Each row is a point on a landscape with many valleys, with its height.
A ball rolls from a point to whichever of its 2 nearest points has the largest drop for the distance, and stops where none of them is lower. Distance is the straight distance between rows; heights are no part of it.
Dirud h=229: [ 18 -11  10  12 -26  36  -6 -25  19  30  26  54 -19  19  36  58 -45 -26
 -25 -36  13 -51  22  -4   3  21 -46  45]
Noze h=594: [  23  -33  -19  -32   20  -53  -12   10   16  -22   39  -26    5  -10
  -21    0   14  -32   18  -19   15   -7 -100   19   31   12   66    1]
rof h=224: [ 20   8  25 -16 -30 -25 -80  21 -52   4  46 -17  40  -6  39 -58   6  41
   9  80  41   9 -24 -11  28  13  48  27]
Memok h=287: [ 56   5   5 -10 -23  -3 -35  42 -23  24  33  -8  38 -15  34 -42 -58  31
  44  45   7   1 -10   0  30 -24  43  10]
gatup h=386: [-49   7 -15  29  38  18 -30  38  31 -18  20 -24  49 -27 -41 -17  11 -23
 -32  -2  -5 -21  37 -31 -68  34 -14 -46]
Foni h=516: [ -7 -10 -14  31 -20  16  72  -2  93  18 -47  -6 -40   0 -13  10  27  47
  17 -67  -5   6 -20   9 -16 -17 -47 -18]
Daz h=340: [ 29  -3  31 -19 -28  44 -23   7 -31  45  -4  28  34   7  31 -52 -23  20
  25  17  20   9 -21 -10  27  -6   9  14]
Vov h=354: [ 13 -18  37 -30 -30   4 -36 -28 -38  17  26  53  16 -22  29   7  40 -28
  -3   0  42  12 -57  16  71  20  33  74]
fono h=425: [ 42  13  -9  37 -54 -55 -53  44   6 -11   8 -21 -36   7  19  42 -25  65
   8  14 -51  -6  52  20  -9   3 -10 -43]
tabi h=555: [ -6 -23   5  44  11   6  80  31 103 -10 -79   0 -51 -27 -22  36  34  27
  26 -26 -10   3  -2 -13 -35  -2 -54  36]
vogu h=552: [ 11   6  -6 -24  10 -85 -79 -20 -73 -26  38 -73 -50  48  15  -7  33 -16
   0  38 -23   1 -61  18  11   1  15 -21]
gipiz h=376: [-13  29   5  11   3  51 -30 -22  24  52  12  50  27  -7 -16  -6 -52  35
 -20  -6  -5   6  81 -25 -18  29 -51 -26]
zibi h=335: [ 32  12 -53  -3 -12 -44  -1  41   3  21  26 -78  -4   8   7   1 -55  98
  43   5  -8 -23  81  23  24 -55  21 -36]
Mirop h=391: [ 46  16 -33  -9 -23 -37 -40  28 -29  -4  43 -92   4   8  41  -4 -51  44
   8  42  11 -53  53  22  -9 -22  17 -14]
betos h=208: [-30   0  40  67  41  65  40   4  20  -1 -56  66  10 -12  10  15   3 -40
   1  36   1 -24  51 -27 -37  -9 -48  94]
dosu h=485: [ 53 -29  -3  -8  -3  -8 -45  11 -16 -20  51 -32 -16  24  42 -12 -59 -22
 -53  -4 -15 -48  -6  28 -16  -5   2   6]
pibi h=323: [-45  12 -25   2 -13   4  -8   5  45  36  -9  32  34 -10 -58 -51 -43  77
  14   5   3  -9  83 -48 -58  27 -31 -30]
Vovun h=337: [-57   3  -6  30 -16  48   5  15  38 -35 -35  42  45 -45 -12 -22   7  -3
 -85  22 -35  34  88 -17 -49  47 -54  19]
Zin h=464: [  8 -16 -22 -19   0   3  59 -10  44  26 -21 -24 -50   7 -11 -14  18  28
  22 -61 -12  12 -52   5  19 -36  -4 -41]
varus h=527: [ 33 -35   2 -27  11   2 -52   2 -16   9  79 -17  -6   5  24  13 -33 -51
 -21  14  40 -50 -55  -8   3  19   4  36]
buri h=587: [ 36   3 -25 -49  33 -51 -14 -42 -48 -32  22 -61 -52  30  -7 -23  30 -39
 -16 -17 -28   5 -73  14  22  -9   7 -44]
zesod h=421: [-26  45  12  17   3  35 -42 -49 -13  29  16  67  28   2 -15  25  -4 -13
 -14  -5   4  25  29  -1  -8  25 -23 -26]
zuned h=58: [-25  11  29  26   1  85  29 -10  18  15  -1  84   7  11  28  36 -19 -66
  -8 -13  28 -40  36 -22  -9  -8 -35  79]
Gesus h=518: [-27  31 -24 -30 -12   0  24 -60 -58   1 -23  11  11  18 -27  -5  37   1
 -38 -35 -21  15  -4   0  13  -5  22 -60]
zigaz h=436: [ 18  -1  35  -1 -44  40  48 -38 -66  -4 -44  59  46  21  17 -52   4 -23
 -32   6  -1  12   4  15  42 -31  22  21]
nobaf h=383: [ 28  18 -35  39 -23 -63  -6  49   8 -20  15 -82 -13 -31  10  38 -36  84
  40  26 -53  -4  52  31  14 -22  10 -54]
gotaf h=645: [ 54 -23   9 -44 -31  12  21   9  17  49  -9 -18 -31  21  47  -7 -64   3
  24  -6  33 -33 -23   1  34 -42 -13  36]
vaba h=441: [ 30  12   3  12  -1 -21 -75  32 -44 -38  59 -67 -20  39  55   5 -39  22
 -50  34 -12 -33  27  30 -17  12 -21 -31]
fop h=561: [ 38 -17  -5 -25  19 -49 -58  22 -17   8  73 -58   2  -2  16  -6  -7 -15
  17  13  36 -45 -80  29  11  14  45  11]
pofe h=411: [  2 -16  16 -18 -10  19  14   1  -5   8   1  46  44 -50  -1 -17  46 -45
  -2  -4  32  16 -74  -4  37  11  56  51]
guz h=325: [ 43 -18  35 -62  -9 -77   8   5  -6   0 -27 -61 -24   7  45 -21   0  48
  72  22  12  54 -10  15  82 -43  19 -56]
Tobaz h=550: [ 14 -54   4  23  29 -13  41  41  49 -16 -17  28 -20 -28  -1  55 -27 -71
  21 -26  -6 -42 -17  -4 -26   9  19  68]
Goles h=389: [ 39 -23  52 -40 -31  30  18  -8 -40  12 -22  22  25  -6  45 -77  -4  -6
  -3   7  32  28 -25  17  66 -21  35  39]
bos h=524: [-94  42 -21  -2  51  15   4 -17   3   2  38   4  16 -12 -73   9  54 -17
  -7 -31  46  18 -21 -12  -9  32  -7 -67]
nelis h=646: [-54   7  -7  -1  54  72  57 -45 -26 -27 -34  34  10   2 -37   9  50 -31
   4  34  15   2  27 -13 -26  16 -12  21]
Tulu h=477: [ 14  13  15 -10 -26  15 -13 -54 -89  12 -27  13  33  30  -2 -28   5   6
 -47   8 -10  24   5  14  26  -4   0 -22]
Kadu h=286: [  9  -3  46 -24 -24  -1 -80 -19 -57  20  62  24  26  -7  44  -7  23  11
  10  45  56  27 -23 -22  43  37  22  40]
Pusap h=463: [ 29   4   4  42 -40 -35 -48 -11 -22  13   2  14 -64  42  26  41 -20  37
  34  25 -41  10  11   6   1  -4 -18 -23]
duv h=689: [ 34 -75  13 -14 -21 -16  60 -14  35  -5 -37  -6 -63   6  46  13 -46 -36
 -43 -35 -36 -34  22  17  -6 -30 -29  41]
Mevi h=666: [ 67 -24  41 -10 -30  -4  28  12  24  29 -23  -3 -18  33  60 -22 -78  15
 -12 -23 -27 -39  15  20   9 -31 -31  38]
napo h=500: [ 29   7   8  20 -49 -28 -37 -19 -59 -10  15  20 -42  53  31  48 -11 -10
 -32   2 -33  -4  13  33   9  10 -25 -13]
tavab h=438: [  7   6  -3 -13 -19 -71 -45 -27 -52  -9  17 -34 -26 -10  -9 -18  55  18
  37  -9 -13  63 -97  19  48  15  67 -43]
lib h=390: [ -13  -26   -6   39  -21   28   14   30   30  -63  -25   32   23  -26
   21    4   -9  -56 -109  -11  -58   -1   66   13  -31   12  -32   35]
Vur h=588: [ 26 -24  34  12  23  -6  80  38  92  13 -66   7 -31  -1  15  22 -14  -9
  58 -18   6 -24   1 -26 -23 -34 -45  64]
fumil h=476: [  7  28  23  16  11 -21 -93 -17 -71  -5  39  12 -13  27  24  44  18 -34
 -16  12 -12  33   7  18   9  11 -22 -31]
sese h=508: [  -5  -24    1   20   28   16   18   21    7  -35    9   45    5  -17
  -11   71   17 -110   -8  -18   -4  -37  -51    7  -14    7   12   50]
kiza h=515: [ -10   41   21    4   22  -68 -108  -11  -73  -21   43  -33   -2   35
   26   24   45    0   24   49   26   12  -29    0    4   31   -7  -49]
zuze h=251: [ 22  19   8 -21 -15 -45  -1  13 -17  41  -5 -48   6   9 -11 -30 -32  75
  59  20  16  42   5  -7  44 -50  28 -59]
Sas h=471: [-61  54  15 -16  23  24 -26 -56 -23  37  31  53  25 -13 -40  48  38 -11
 -14 -37  43  32 -10  29  11  29 -10 -57]
venil h=385: [-49   2 -11  21   0  16 -16  23  64  -9   2   0  32 -35 -43  -9  -2  15
 -54 -16 -35  36  70 -31 -52  47 -24 -28]
vapu h=595: [-63   9 -19  39  22  -5  66   3  50 -47 -80   7 -25 -17 -77  16  59  47
  22   1 -23  49  42 -24 -41  22 -22   7]
zef h=384: [ 19  -1   6 -41  -6 -81 -21  -2 -35 -15  13 -72 -60   8  17  -5  21  34
  61  19  21  58 -48  21  45 -19  41 -45]
vovo h=711: [ 26 -37   5 -10 -17  -3  79 -10 -11 -38 -43  26 -19  25  25  29 -26 -79
 -42 -31 -18 -40   0  34   8 -42  -6  64]
ser h=596: [-23   1 -17 -36  32   7  13 -14   4 -14   5 -20  18  -9 -39 -32  56 -42
   1 -40   3  29 -84   6  12   2  59 -28]
nufor h=457: [-20 -10   6  -9  52  23 -20   0  -7  -6  23  40  46 -24   5  18  35 -82
   1   4  28 -12 -74  -1   2  19  39  40]
Pefal h=620: [-49 -11   4  36  53  44  71 -10  19 -26 -88  21   0   4 -44   1  36  17
  36  26  -4  24  36 -37 -52   5 -23  19]
rereb h=326: [-13  23 -19 -13   7 -22   7   6  -1  29   6 -53   2  21 -48 -45 -20  46
  22 -37  -3  21  -4 -19  12 -32  46 -58]
rogu h=330: [-35  32 -57  30  44  27 -20  37  54  14  43 -36  48 -46 -62  -5 -11  47
  -4  17   6 -47  63 -28 -69  18   2 -18]
ruz h=621: [-44  18 -48  38  14   9  73  13  58 -52 -56  21 -14 -46 -70  27  57   2
 -11 -36 -48  18  13   7 -39  32 -23 -14]
zol h=618: [ 26 -41  -9  -6 -11  28  52  43  64  37 -15 -13 -30   4  19  21 -41  -2
  45  -6  15 -55  -8 -30 -28 -38 -10  30]
raba h=557: [-14  37 -15 -42  18 -19  18 -47 -54 -34  -2 -11  30 -10 -41 -17  67 -29
 -49 -20 -18  12 -59  32  42 -12  30 -36]
Mopu h=272: [-25  24 -55  15   4  39  17  16  74  35  12  -2  51 -24 -31 -41 -43  54
  40  14  16 -19  72 -46 -58  -2   8 -13]
letu h=399: [-47  11 -33 -12  -3  -6  49 -26  28  10 -11 -20 -31  20 -75 -23   6  42
  21 -60   3  40 -19 -16   0 -13   5 -76]
takuf h=284: [-62  14   5  47  24  61  19  11  60  -9 -47  70  12 -34  -3   1   3  -1
 -29  27  -6  13  88 -35 -50  32 -61  73]
Buse h=668: [-33 -17   2 -10  20  74  66 -15 -27 -15 -41  29  19  27  15  -9  42 -67
  -6  27   6 -10 -13 -14 -22  -7  10  40]

For each start below, name the point where the ball stops.
ser | rof
vovo | rof
Mevi | zuze
ruz | zuze
Noze | zibi
napo | zibi
Sas | Mopu
lib | zuned
venil | zuned

Call two points neighbours if one is among the 2 nearest of the other. Go from one point of each pair to the other, from neighbour to neighbour, staying as low as possible. Name the highest point that can't be avoided.
fumil, rof | buri
zuned, Mopu | gatup
fumil, zibi | napo
vapu, zuze | ruz
